Each row is a point on a tangle of strands that fork and nearly touch. The rows are in no order.
(in the rows, 128 means zero)
Two points are linked if the straight distance between their rows is under 190. Some points are linked to none.
Begak: [202 178 174 138 114 148 157  83 142 175 187 112 186 122 134 150  75  61
 173 127  69  95 140  94  54 155 147  64 152 157 166 168 129 134 165 123
 104 155 112  93 180 152  75 177 127 111  91  82 122 140 102 125  75 149
 167 111 178]
Zope: [113 107  86 120 118 124 117 152 162 138 144 153 146 125  95  96 119 131
 120 177 155 156 115 182 122 141 160 102 116 111  92 135 106 151 142 120
 123 183 101 106 105  68 110 101 105 151 140 128 175 158 151 154 129  94
 141 103 133]
nivul: [133 132 105 144 168 138  95 168 130 101 106 151  63  65 154 139 200 137
 109 100 116 160 120 120  87  81 156 161  87 141  89  65  93 127 156  70
 143 120  88 105 130 111 126 117 126 112  95 104 142  77 161  64 178 146
 163 128  95]
dile: [152 146 164 120  88 132 160 119 138 163 117 111 156 146 174 134  79 110
 104 135  79  97 176  98 117 171 166 110 139 157 214 177 169 109 103 156
 112  75 146 126 155 164  91 128 122 155 110  81 129  78 139 105 102 142
 188 154 169]
Ket: [132 130 153 133  79  91 138 157 148 118 103 119 124 154 117 120  86 155
 126 126 116 115 147 113 159 175 134 160 113 130 159 143 136  91 120 152
  97  86 138 122 156 154 116 115 146 154 144 131  95  84 117 117 147 125
 126 163 150]
vob: [104 129  98 122 116  80 112 156 142 105  79 155 119 123 136 123 172 173
  91 143 111 142 140 108 110  95 120 198 120  90 119 128 109 135 122 116
 142 102 166 141  76 125  93 106 111 189 134 134 125  90 152 123 127 164
 156 186 116]
Kogu: [145 144 127 114 103 135 144 155 138 126 138 138 138 185  87 122  56 152
 146 136 121 158 100 120 148 152  98  98 141 108 137 138 123 140 144 131
  79 169 120 127 155 107 161 160 161 112 177 181  93 144  89 173  97 107
  99  93 130]
Bik: [122 149 154 179 135 142 106 114 147 135 170 106 148  86  77  81 152 121
 159 133 176  93 124 158 126 157 165 133  86 132  47 138 110  75 181 105
 115 153 113  79 130 128  45  98 108 119  87 111 147  92 147 119 155 119
 156 142 130]
duf: [ 81  77  96 125 101 109 130 173 116 145  68 147 151 151 127  88 129 134
  80 202 147 173 126 143 164 118 186 136 138 100 154  72 118 159 142 107
 165 138 114 146 108  84 143  89  91 132 153 105 221 167 184 134 137 139
 115 104 118]
pekil: [143 132 140 170 134 110  90 128 117 159 171 110 149 112  99 112 116 110
 107 132 133 103 146 136 132 150 108 101 132 173 112 130 129  85 141 116
 142 186 108 135 135 118 115 132  98 118 128 123 167 164 138  96 158 101
 112  70 135]
zopa: [104 110 137 106 190  98  95 123 121 129 183 186 100  79 119 127 227 128
 140 119 164  93 130 188 133 112 147 133 136 142  85 131 123 124 107 145
 164 146 130 161  54  72 115 164 110 126 151 106 169 147 139 105 172 125
 126 152 121]
Kos: [127 118 178 154  76  82 135 130 118 142  63 101 154 155 123  88  83 156
 106 143 119 128 151  89 182 183 143 170 122 121 148 112 169  75 123 142
 120 104 148 126 166 165 106  98 130 138 129 120 135  86 146  72 144 105
 135 143 142]
Dasa: [104 140 124  99 143 109 136 106 116  56  79 170 110 150 101 170 186 166
 142 101 121 139 103 129 110 117  66 148 124  87 134 221 119 145  92 165
 139  87 175 141 116 138 145 136 159 139 156 134  81  86 109 185  83 174
 133 193 136]
Fubu: [141 165  99 197 154 177  81  99 117 130 214  65  97  77  88 141 190 111
 160  85 162  94 133 173 115  95  71 112 136 168  66 143 117  72 158 137
 138 155 123 115 128 143  90 132 112  92  97 145 111 158  96  93 177 128
 103  99 128]
sul: [173 160 127 116 128 108 125 159 135 106  82 159  81 151 117 122 118 171
 130 102  86 146 132  81  89 129 109 143 109 149 151 145 124 113 119  90
  82 136 137 132 143 126 137 151 147 154 156 134 110  65 152 104  62 159
 137 135 118]
fazig: [107 158  87 141 157 202 129  97 130  88 129 106  72 109 124 160 140 127
 171 115 164 153  79 161 123  87  70 147 117 101  83 138 123 148 143 131
 118 113 123  93 155 128 151 110 154  80 122 175  73 147  98 187 160 119
  87  95 102]
mokir: [131  94 160 136 133 134 160 154 148 119 119 123 140 112 155 172  61 147
 117 124  90 150 145  99 120 135 117 155  98 117 118  99 112 114 138 106
  97 141  91 144 124 127 157 155 157 107 132 140 137 160 134 142 131  93
 110 108  87]
Feki: [121 126  99 137 148  98  94 161 133  86 135 155  70 120 100 130 200 169
 126  89 141 159 137 175 133  98 106 151 126 136  75 110  71 150 138 153
 142 177 130 164  84  84 182 186 151 136 162 133 130 156 118 113 190 151
 102 138 100]
fov: [ 83  82  91  44  90  81 153 144 128 160  88 136 146 166 144 112 131 141
  76 170 121 134 143 136 171 131 152 134 161  88 181 110 152 150 113 173
 168  65 158 138  84  96 129  66  89 191 131 117 150 107 122 129 137 151
 146 198 119]
tevig: [141 132 121 141 112 136 112 124  96 134 118  86  80 156 112  96 123 122
 132 112 144 143 113 157 159  94 110  97 142 171 121  79 133 121  96 151
 138 184 131 154 148 125 207 165 145  87 162 152 106 158 131 123 153 122
  67  47 118]
Fafu: [145 142 177 130 101 100 121 148 134 158  83 167 147 175 156  92  92 123
 123 143  80 117 121  62  90 146 138 105 158 161 230 158 155 117  79  91
 106 133 133 145 171 140 140 126 151 152 143 109 137  99 166  92  57 137
 156 121 122]
mav: [124 146 119 116 118  79 139 147 158  81  78 174 136 156  96 153 107 199
 133 129 106 163 124 107  96 102  54 191 121  62 146 171 105 130 100 141
 107 156 153 147 108 130 132 142 149 161 173 170 109 147 114 164  53 146
 125 165  87]
pev: [152 133 126 187  94 138 100 118 143 142 142  81 158  94 135 134  84 130
 116 116 103 105 147 116 118 133  99 130 125 176 130 131 142  84 137 128
 138 153 128 145 138 170 106 132 103 127 121 115 131 166 125 100 135 107
 116  87 141]
fal: [ 93 122 120 152  76 128  79 126 106 143  47 106 155 165 155 118 127 167
  99 170 111 122 128  96 135  82 113 165 151 115 177 104 178 164  54 155
 181 118 181 149 117 165 132  83 105 141 134 133 126 157 157 104 119 130
  89 125 123]
kel: [132 106  99  89 108 147 131 127 108 174 120 145 139 202 111  78 115 105
 128 161 138 145 101 152 161 119 132  47 170 112 207 159 150 179 105 178
 148 137 137 132 113  81 167 131 109 133 167 132 127 147 148 176  84 113
 122 103 161]
vig: [209 157 163 136 137 131 154 105 125 127 174 143 150 119 114 164 110  90
 172  99  95 107 138  90  39 162 134  87 139 153 129 149 110 115 157 108
  89 175  97 109 171 136 114 183 152 121 116 110 128 122  96 133  68 158
 138  99 134]
lek: [128 117 122  90  94 118 160 172 153 162  96 158 174 178 128 100  41 139
 127 178 129 166 117 117 158 180 149  98 142  88 150  96 104 156 171 112
  83 165  76 113 143  88 136 139 152 111 161 150 137 130 130 167  79 106
 132 103 108]
Sar: [119 142 109 183 171 145  76 111 127 104 181 112  78  54 124 150 222 139
 147  90 178 124 130 163 139  89  95 153 117 164  47  94  98 106 142 129
 158 140 119 123 106 132 116 137 109  89  93 129 123 155  97  77 201 129
 101 118 105]
muret: [ 66 110 138 120 181  88 164 111 145 106 102 162 133 100 163 117 151 136
 146 124 152 130 117 100 138 124 150 188 113  92  93 117 112 146 128  74
 123  76 126 126 111 119 107  95 154 120 117 139 112  71 159 130 143 125
 142 212  79]
Gevob: [ 75 110 148  35 152  68 190 148 103 121  90 163 119 190 158  89 132 132
 113 150 146 141 132 115 154 134 144 123 139 100 158 105 127 166 109 116
 129  86 123 147 116 111 174 107 145 146 124 157 116  86 115 160 106 128
 107 209  94]
pes: [128 180 111 149 110 165 104  99 117  58  73 139 102 139 126 168 171 192
 140  91 118 148  94  96  75  86  56 167 129  72 121 190 137 150  66 135
 141 102 166 126 136 164 127 128 134 136 137 152  74 115 113 145  72 165
 105 140 116]
soful: [ 98 108 118 140  96  71 116 144 114 144  62 148 154 161 141 114 117 182
 112 171 105 138 132 107 134  83 101 178 155  83 180 108 159 153  65 122
 161 150 166 176 101 142 137  94 109 170 174 140 152 159 145 129 109 139
 105 138 104]
Bezez: [114 109 183 164 122 131 170 100 153 148 138 114 193 114 161 104  38 129
 133 137 146 111 139  81 154 164 152 145  97 108 101 121 149 111 177  98
  90 114 122 103 143 185  76 108 147 116  72  97 123 129 129 117 133  86
 167 171 126]
lef: [108 176 125 156 148 152  64  89 131 122 122 137 100 106 151 123 192 156
 159  94 159  84  76 111  78  84 115 151 123 132  94 132 125 149  88  78
 128 143 118  84 160 152  84  93 124 125 106 140 107  98 144  88 122 135
 136 122 119]
guri: [160 168  97 175 129 178  54 100 122 137 215  91 116  71  93 147 178 132
 130  97 144  92 119 174  86  91 100  98 149 161  86 142 112  89 118 118
 154 191 124 137 102 123  98 143  82 122  84 101 150 175 114 101 111 133
 123  93 137]
bara: [110 110 149 172 111 137 122 101  71 118  86  78 123 135 146 121 124 128
 105 139 132 150 110  89 154 103 143 181 105 147 120  41 174 131 120 130
 156  88 126 101 167 183 166  96 118  84 106 109 132 125 151  99 181 123
  81 100 102]
selod: [115 146  97 140 176 211 103 100 101 125 125  93  82 112 141 150 155  99
 145 111 147 147  92 146 126  68  84 139 131 122 112  92 130 157 109 139
 139 131 140 106 157 168 173 111 119  63 102 181  96 184  98 165 146 118
  71  71  98]
Rusoz: [145 136 112 158 123 112 111 148 136  75 109 164 121 107 108 184 130 190
 104  95  87 143 148 119  98 114  56 180 109  96 112 133  98 120 115 131
 121 163 151 174  87 140 130 165 147 151 162 157 135 158 119 137 112 143
 114 128 100]
rim: [111  90 139  88 110 117 173 177 123 155 111 126 146 186 137 128  83 118
 109 163 137 155 137 144 179 164 170  93 124 128 132  63 110 142 169 138
 129 134  79 122 153  74 167 139 132  89 139 144 148 138 149 146 137 101
  91  98 108]
zav: [ 74 143 129 116 159 137 167  91 125 112 112 129 140 133 143 107 112 123
 161 152 171 109  95 163 163 130 102 137 130  74 126 163 166 153 107 137
 113  67 175 100 122 147 130  94 162 116 131 192  83 118  89 156 143 107
 118 172 125]
sile: [103  88 134  77 147  59 115 140 141 137 129 200 132 103 154 118 179 122
 113 148 129 106 143 146 126 130 173 120 133 124 115 120 119 131  99 120
 170 130 125 141  62  62 125 136 100 163 130  88 191 125 165 100 144 127
 145 156 133]
peke: [151 148  75 136  99 155  88 169 127 125  66 118  94 129 100  94 151 138
 132 119 142 158  84 120 113 111 142 154  90 124 120 122 114 140 142  80
 113 130 111  79 169 135 126  99 132 152 132 135 101  62 183 111 125 154
 152 119 138]
Mun: [155 102 135  80  92 146 130 148 157 180 145 126 158 147 138 127  81  86
 115 170 116 113 140 131 150 172 161  56 139 137 168 145 120 119 151 158
 126 137  97 117 150 109 122 133  91 147 137  96 142 114 135 135 106 114
 160 101 170]
val: [ 37  87 108 111 158  96 151 113  86 143 100 134 157 161 156 101 154 109
 135 169 191 126  98 159 177  97 161 145 147  79 125  72 153 176 120 140
 176 102 161 130 106 116 146  83 124 120 136 157 146 159 146 150 170 116
  82 150 111]
Kupu: [140 127 182  99 171 135 162 117 122 114 133 154 146 159 173 147 104  93
 141 114  96 119 120  97  91 127 115 107 134  92 171 135 136 143  98 124
  99 136 119 140 124 145 150 155 150 125 133 120 121 154 109 188  54 112
 125 112  94]
vimi: [ 98  99 136  61 149 131 182 151 108 132 113 140 122 184 139 111 103  95
 128 147 164 147 111 147 159 147 143  97 142 119 150 100 127 156 128 143
 111  96 119 130 151 101 188 129 164  87 131 159  91 115 102 179 114  90
 100 144 105]
dipuf: [ 84 138 112 126 156 166 159 101 140  86 123 102 115 130 113 160 107 138
 144 136 140 144 109 153 152 121  89 156 119  78  90 158 115 151 147 146
 113  88 146 108 127 141 147 124 154 109 136 204  62 132  77 205 156 121
  95 141 136]
roro: [128 132 152 204  51 117 110 118 141 162  94 104 188 139 149 106  48 171
 109 138 102 114 131  92 142 149 105 170 131 137 148 135 176  91 105 112
 113 136 136 119 157 190  97  98 107 121 122 121 145 132 145  80 104 116
 136 104 145]
tur: [128  89 126 143 156 176 161 133 114 142 161  91 119 110 132 165 119  87
 114 141 150 162 126 150 146 117 153 121 127 146  87  49 113 132 163 140
 159 124  88 117 122 116 182 138 133  63  96 144 155 187 125 148 201  80
  93  60  83]
papo: [110 104 115 117 140 102 127 160 115 102 101 139  69 133 110 124 182 145
 127 111 140 146 123 146 141 128 107 155  95 137 107 101 108 152 137 136
 125 110 116 136 118 110 181 139 140 124 149 153 106  84 129 118 156 147
 122 155 102]
Sel: [116 121 180 134 148  91 124 115 143 147 180 120 149  65 148 162 139 101
 134  92  93  88 190 113 123 158 154 125 110 202 110 131 126  56 183 102
 125 110 103 148 109 141  90 134 107 139  94  70 165 133 141  71 153 129
 169 146 158]
beg: [210 163  95 176 116 149  85 116 134 128 228  80 126  71  75 185 158 120
 141  95 126 110 148 141  76 121  92 102 124 162 105 173  95  84 163 124
 123 200 104 138 113 133  84 170  91 137 103  80 161 205 102  98  94 153
 152 104 166]
faro: [139 100  87 106 157 159  97 149 117 126 133 144  74 122 137 143 195  93
 104 116 105 148 125 152 113  79 150 103 128 151 142 114  87 161 109 136
 169 146 117 173 102  87 166 143 128 111 125 107 150 146 171 127 137 141
 126  92 116]
zusek: [139 173 150 155 153 116 112  85 158 131 185 158 149  91 101 101 136 141
 176 112 178  87 130 158  98 148 129 130  89 140  44 173 111  89 167  72
 107 176 112 115 118 116  33 136 116 148  94 104 141 128 112 103 112 152
 185 159 149]
mifo: [144 142 122 135 117 152 132 109 156 137 162 102 153 108  88 152 110 137
 144 134 131 107 130 153 129 146 107 115 122 105 107 199 128 124 136 166
 101 118 158 115 106 138  80 121 118 154 131 134 124 133  91 153 117 125
 150 148 178]
giki: [121 116 116 149 108 142  89 107  87 146 105 104 138 165 162 129 132 114
 118 130 115 100 127 116 147  61 110 122 167 147 171  99 181 152  43 146
 174 132 160 192 100 152 180 108 100 106 135 120 130 187 138 127 122 115
  82  81 139]
sabop: [117 118 177 134 162 118 160 130 153 113 184 136 142 103 136 131  91 116
 141 128 135 122 153 141 146 182 130 114 103 134  82  83 102 105 176 111
  82 162 103 135 136 101 133 144 157  95 133 151 127 134 119 142 152  89
 114 134  95]
fale: [185 160 172 101  94 136 175 117 142 155 135 126 161 160 148 145  41 106
 140 124  96 115 164  92 118 183 160  93 152 122 189 188 157 121 146 155
  61 114 130  94 192 162  89 162 159 147 126 115  88  75 101 126  84 151
 176 138 182]
rovo: [168 114 101 125 127 142 141 149 116 128 162  84  79 139  94 129 113  91
 135  95 133 176 141 171 160 121 105  94 130 166 101  97 103 130 144 168
 127 185 105 157 139 110 206 183 155  78 146 163 109 157  94 148 185 106
  72  50 112]
Lotok: [127  89 146 117 157 121 135 137 150 112 153 117 122  81 144 152 148 105
 104 113 121 105 164 125 145 159 166 138 106 164 110 109 114 106 163 141
 127  85 108 135 106 121 106 113 126 137 101  97 143 102 131 112 164 119
 155 147 143]
dulo: [118 151 131  90 133  93 167 120 137  87 103 170  99 160 111 124 133 145
 158 112 142 122  97 133 117 157 104 129 132 111 139 198 127 136 115 135
 102  97 149 116 139 114 122 125 172 162 151 145 100  75 106 165  75 149
 153 184 149]
Lal: [110  87  93 160  83 112  90 170 140 145  71 159 172 161 140 116  91 178
  91 187 106 158 133 116 149 107 144 148 151  99 177 121 132 158 110 105
 149 172 136 149 116 109 131  93  97 163 165 124 182 194 164 141 101 118
 118  88 136]
lufaf: [142 108  98 110 137 120  94 150  93 117 104 106  69 119 162 132 199 116
  86 101  83 147 146 128 116  88 149 133 128 179 152 100 110 131 111 116
 172 118 116 162 117 121 174 159 112 143 131  90 132  98 168  89 156 182
 123 101 133]
pizav: [ 68 100 160  91 163  73 168 132 109 117  62 175 122 161 174  94 170 129
 133 135 148 141 103  86 133 107 148 179 120 107 144  72 146 170 117  86
 157  83 149 150 120 112 147  96 154 122 113 153 110  86 160 128 132 147
 113 208  70]
gulu: [ 87 103 107  60 136  77 163 180 133 119  98 167 106 164 116 107 170 153
  94 145 137 171 135 123 132 121 140 121 125 111 137 105  90 154 148 120
 139 117 113 162 104  69 171 135 140 159 141 132 146  98 158 150 115 163
 140 179  89]
sutig: [132 190 103 169  81 132  97  85 128  81  66 114 130 162 121 143 130 197
 153 131 142 122  99 106 101 104  53 182 144  74 150 187 156 152  42 143
 136 107 204 115 138 188 104 105 111 151 152 169  73 127 116 136  87 137
 102 141 138]
funo: [161 137 114 116 122 112 103 161 140 135  76 142 101 140 121  75 109 143
 112 140 125 142 106 103  98 130 140 124 110 130 149 119 109 145 134  74
  98 176 103 107 171 113 130 128 144 147 153 143 111  87 186 113  93 141
 141 118 121]
dar: [130 115 140  86 144 110 157 136 108 144 107 190 159 193 150 114  93 114
 141 150 101 148 104  92 118 139 143  81 158 107 204 145 139 168  91 137
 127 127 126 147 110 100 160 130 134 135 159 133 143 151 151 175  35 127
 134 133 117]
dube: [140  88 124  96 121 161 153 143 139 131 156  77 146 105 137 178  99  74
 110 140 110 128 160 132 181 186 182  96 128 156 127 113 116  93 172 184
 126  60  99 113 142 136 113 106 112  97 102 116 129  97 102 139 172 106
 153 124 145]
Los: [144 151 116 141 179 166 145 111 144  89 221 106 100  64 110 186 169 115
 165  95 139 111 160 151 133 131  65 121 139 149 101 181 106  87 153 168
 114 133 152 147  77 125 127 173 137 130 119 135 125 167  64 158 151 120
 133 142 149]
Zuge: [ 67  97 115  57 110  73 145 117 147 165 112 170 151 126 151 109 149 137
  85 165 136 114 153 155 166 145 163 133 158 111 148 137 141 122 105 122
 166  92 148 127  70  79  98  83  98 192 133 103 189 109 143 123 124 137
 159 190 125]
Mumi: [141 108 102  57  86  95 138 185 120 123  93 133  99 164 120 119 133 144
  92 140  90 147 154 115 128 151 150 104 129 133 173 132 108 146 133 145
 124 100 136 164 123 100 147 132 121 163 160 115 128  58 148 134 102 171
 167 175 133]
Bazem: [141  68 114 135 119 148 143 171 132 121 135  96 112 103 151 188  92 105
  91 105  75 173 135 109 132 117 137 153 123 147 135  62 101 156 159 112
 133 109  95 140 151 130 189 149 136  83 117 132 134 172 134 143 175 116
 107  75 114]
vad: [147 155 117 129 144 153 151 106 151  62 169 143 109  91  91 202 142 140
 153  92 127 129 157 153 135 152  81 131 117 126 108 202 103 101 151 174
  83 100 158 142 102 128  98 157 140 160 144 140 115 116  62 161 111 132
 149 160 164]
dutu: [151 112  89 116  91 129 133 141 169 174 159 148 169 147 114 100  82 139
 110 198 132 138 138 168 149 173 152  64 153 109 143 146 105 120 141 148
 140 183  91 116 123  77 120 142  90 174 153  89 188 148 138 141 116 114
 147  80 154]
zonu: [132 153 117 149 136 205  94  94  94 156 125 101 127 142 160 153 122 101
 128 110 125 113 110 123 125  64 107 104 161 140 157 121 162 145  76 143
 142 133 152 141 117 171 165 127 120  85 123 150 120 203 114 157 107 100
  77  54 126]
paved: [161 137 194 174  96 112 131  95 158 186 186  99 198 115 128 110  73  90
 130 150 122  81 156 132  83 179 171  81 122 155 121 160 152  71 177  99
 121 153 107 104 162 159  50 129  95 136  74  74 153 155 148  73 110 143
 188 116 166]
Fep: [106 174 129 135 170 160  87  99 112  96 126 158 105 107 144 133 194 121
 171  95 157 112  75 112  67  72 112 129 132 108 125 153 124 170  86  93
 128 135 129 104 132 131 114 109 141 118 118 137 134 134 140 161  72 136
 133 107 119]
Kogo: [137 160 180 114 192 118 117 102 146 134 203 195 134  81 133 145 167 127
 161 101 137  92 148 148  85 148 138 115 110 157  89 172 119  99 135  85
  98 155 119 125 101  98  84 156 136 145 117  95 147 134 114 106  98 127
 158 150 138]
Temeb: [ 83 120 129 178 139 128 122 121 113  85 121 126 123 101 127 118 171 152
 150 120 176 149  99 153 144  91 105 192  91  96  32  49 121 137 139 105
 159 132 128 104 140 131 141 118 133  88 131 162 104 122 130  93 213 110
  63 124  87]
bute: [ 81 103 178 150 145  98 169 108 141 107 113 112 155 109 138  99 100 152
 141 119 155 128 122  95 165 165 158 189  89 102  79  94 122 114 147  82
 109  87 119 121 129 149  91 105 157 112  95 125 114  94 125 107 172  86
 116 199  86]
Gosut: [128 109 113 126 148  97  80 165 123 104 109 150  77  72 143 152 207 141
  82  99  85 143 149  82 112 103 136 172  94 177 117  84 124 102 138  80
 123 101 107 154 123 113 125 153 119 156 120  89 137  79 174  49 170 175
 145 133 115]
bulev: [ 81 114 129 134 140 134 148 105  96 108  93  96 126 153 131  85 130 118
 140 149 179 118  91 153 182 115 141 161 129  86 102  76 168 159 141 142
 153  71 165 104 150 149 148  82 141 102 123 175  94 104 119 152 179 100
  71 175 110]
tarul: [136 171 147 140 144 139 134  97 117 122 121 167 151 131 151 141  98 116
 156 112 104 122  76  75  62 112 108 129 133 113 156 160 150 164  95  98
 114 147 134 100 134 156 111 128 149 124 131 139 139 145 135 156  33 121
 139 127 123]
Tid: [139 107  69  50  68 116 149 172 127 151 104 116 128 171 104 121 105 147
  88 155 105 144 144 132 170 149 136  92 158  92 184 147 120 173 123 195
 161  83 145 160 100  93 151 132  93 183 155 110 118  91 102 163 100 160
 149 171 145]
Rud: [156 106 102 116 110 171 144 132 102 150 124  83 135 143 117 147 101  93
 107 144 131 138 111 121 174 144 157 120 138 139 130  91 133 150 159 167
 136  83 122 111 157 165 146 114 127 100 109 140  88 128 102 155 159 108
 123  99 145]
kaza: [172 161 202 130 184 129 144  94 122 118 207 160 157 106 125 150 136  92
 180 100 129  87 129 102  47 151 115  86 130 140 116 169 128 106 133 106
  88 167 129 116 133 124 104 153 151 130 116  96 156 170  98 122  53 129
 154 112 125]
govok: [143 124  64 136 108 178  92 129 143 137 142 105 129 108  78 119 141 129
 117 138 136 116 104 176 141  95 139 110 140 113 106 157 112 146 120 140
 143 143 138 103 102 119 106 109 109 159 136 140 150 133 131 159 132 131
 130 107 165]
remev: [152 152 160 163 171 151 149  99 122 119 238  84 143  71 138 195 128  99
 158  87 105  86 180 131 116 125  77 126 140 193 121 159 137  71 146 144
 129 142 127 160  91 181 111 165 134 122  99 123 115 189  73 106 122 119
 125 133 148]
busa: [112  70  92  95 138 156 127 159 108 148 124 140 109 131 132 121 149  93
 103 166 146 164 131 159 138  94 189 100 137 123 138  78  98 182 124 134
 168 119  94 144 109  77 165 117 110 113 142 116 181 179 188 152 164 124
 113  77 126]
mot: [118 140 149 164 123 123 105 119 130 148 162  96 155 118  84  74 160  94
 130 140 164  97 122 165 151 160 159  97 111 146  60 122 143  82 164 135
 138 157 112 103 140 114  99  94 121 123 114 113 161 115 122  96 177  90
 109 101 137]
tebe: [149 161  70 115 137 184  98 136 105 119  84 131  82 127 105 136 184 113
 129 103 140 157  67 136  76  76 124 121 115 118 137 153 110 167 108  97
 145 144 136 105 145 124 147 114 130 142 133 134 114  91 150 150  78 158
 143 112 122]
Tidu: [140 129  56 103 103 179 120 144 104 142 101 113 101 201  90  92 132 117
 136 148 155 159  76 156 160 100 112  75 154 121 184 151 126 187 110 164
 139 150 153 153 132 110 183 140 130 110 159 151 106 135 134 185 108 140
 113  92 156]
nuka: [132 103 127 154 136  84  93 137 100  87 120 115  82  92 146 151 208 138
  99  87  98 138 163  92 155 117 136 188  96 165 101  63 123  76 144 137
 154  84 132 164 125 151 139 160 127 122 116 102 133  84 136  48 241 157
 117 141 129]
Takiv: [136 158 149 123 114 117 154  85 143 173 171 130 171 121 121  89  77 124
 158 152 143  88 138 173 131 167 138  73 148 100 121 198 178  89 124 156
 121 120 154  83 106 136  57  99 115 174 121 113 147 135  67 115 102 102
 184 175 191]
Robeg: [107 136 119 168 111 113 100 120 100  95  75  89  92 123 145 115 133 166
 134 110 145 126 110 110 139 102 115 196 104 122 101  68 140 148  95  92
 142 115 149 104 154 174 141  95 121 105 130 163  80 105 144  97 190 130
  97 115 106]
lazu: [149  92 123 123 130 153 147 137 117 130 185  75 113 108 112 144 129  84
 120 124 125 150 156 170 173 128 147  87 156 159 104  89 116 105 152 190
 146 141 120 153 118 109 184 166 131  91 125 121 139 177 101 130 219  98
  87  62 116]
gafas: [169 186 179 123 134 138 180  75 143 151 129 126 144 163 130 104  73 116
 164 111 134 105 147  97 118 172 134  92 124 134 167 203 168 126 116 134
  70  87 138 106 192 178  91 137 178 113 103 139  58  86 123 141  91 123
 165 143 175]
zol: [167 121 150 104 115 172 149  96 143 175 187 130 181 123 159 143  74  55
 124 147  78 100 156 133  90 162 155  57 172 154 178 161 148 131 139 143
 130 136 121 108 126 125 109 140  94 138 121  82 154 152 108 144  83 128
 154 104 162]
vuk: [144 105  89 127 133 101  98 174 130  99 138 146  77 115 108 183 157 165
  90  87  86 168 165 127 126  99  86 173 109 147 122 136  86 139 118 149
 131 144 121 184  66  99 160 175 129 144 173 117 145 169 124 125 157 156
 112 149 117]
Babi: [136 137 187  98  96  97 160 136 150 179  79 154 179 155 170  74  83 135
 112 156 110 100 162  77 119 162 179  97 143 131 233 154 179 117  88 126
 111 114 125 110 178 139  91 123 133 173 104  82 158  73 140  78  88 142
 193 148 163]
Ved: [128 154 105 165 169 145  84 125 145 111 135 135  91  57 130 121 189 136
 147  86 145 135 101 128  85  95 138 169  78 131  57 105  90 138 148  67
 118 142  95  82 149 118  96  99 148 111  90 132 106  95 140 110 153 145
 136 148 116]
lavav: [138 133 182 137 109 103 118 116 154 155 185 131 164 103 130 114 109 100
 124 143 120  76 178 140 122 197 172 100 131 180 122 157 142  56 166 118
 118 132 119 113 120 132  84 138  88 157 108  55 166 129 142  65 137 109
 174 149 176]
davil: [ 95 123 135 182 154 137 108 123 122 108 158 125 115  71 145 165 153 153
 127 119 132 120 132 153 121  81  89 178 121 139  66  67 107 119 113 115
 157 148 119 142 101 133 130 146 117  93 129 151 131 190 110 114 189 108
  90 115  85]
debog: [139 106 105 148 112 180 116 116  78 139  91  73 123 160 133 112 127  95
 110 139 145 140 106 124 162 114 183 130 142 139 148  66 173 136 136 161
 143  93 130 100 164 160 174  92 108  61 108 120 112 121 150 143 170 126
  97  78 127]
bag: [131 150 146 108 104  86 159 153 145 118  76 141 117 171 109  90  91 164
 140 111 122 127 132  91 131 162 103 149 122 120 173 174 157 118 102 125
  93 113 142 146 171 156 129 128 161 150 144 159  75  46 134 122  92 152
 150 178 127]
Bav: [156 132 114  99 112 143 150 144 118 126 156 116 103 159  82 155  82 110
 127 115 120 162 113 148 158 149  90  85 138 144 131 150 109 120 141 163
 105 142 128 155 153 113 196 184 161  78 160 181  79 121  75 166 137 119
  97  87 129]
mema: [122 153 186 164 135 127 150  81 159 169 173 112 207 112 140  76  64 117
 159 146 159  75 140 128 128 174 153 123 128 101 112 167 179  89 163 105
 106 124 134  74 139 186  31 111 118 145  93 107 145 149 126 111 106 112
 191 171 156]

Follow the links from the first point to the second, and from the first to the third. Name the last point that the two ways share.
Robeg; remev; sile -> mema
Dasa; dar; nuka -> Fep
mav; mifo; Tid -> gulu
rovo; govok; Lotok -> mema
Los; dube; dulo -> mifo
sabop; Feki; mifo -> Gevob
tevig; Mumi; davil -> Gevob
dar; zol; val -> Fep
Sel; Zuge; Rusoz -> gulu
sutig; zonu; pekil -> bag

A fork is a point with three links. Follow the links from the first point to the second and name the forks in between, in order.
zav; lef -> Gosut
lazu; mifo -> rovo Gevob mema
vad; Tid -> mifo mema Gevob gulu
guri; Begak -> mema mifo
Kogo; Kogu -> mifo mema Gevob
soful; zusek -> Gosut Fep bag
tarul; roro -> Fep bag

Name the points in between on the shortest way along the links from the first point to the second, in order.
Tid; lavav -> Mumi gulu Gevob pizav muret bute Bezez mema paved
Rusoz; Robeg -> vuk Feki papo gulu Gevob pizav muret bute Bezez mema paved lavav Sel Lotok dube Rud debog bara
tebe; bulev -> Fep lef Ved nivul Gosut lufaf faro busa duf Lal soful fal giki zonu selod fazig dipuf zav
Kogo; Fep -> zusek Bik mot pekil pev roro Kos Ket bag sul funo peke tebe
kaza; vad -> vig Begak zol Mun dutu Zope govok mifo
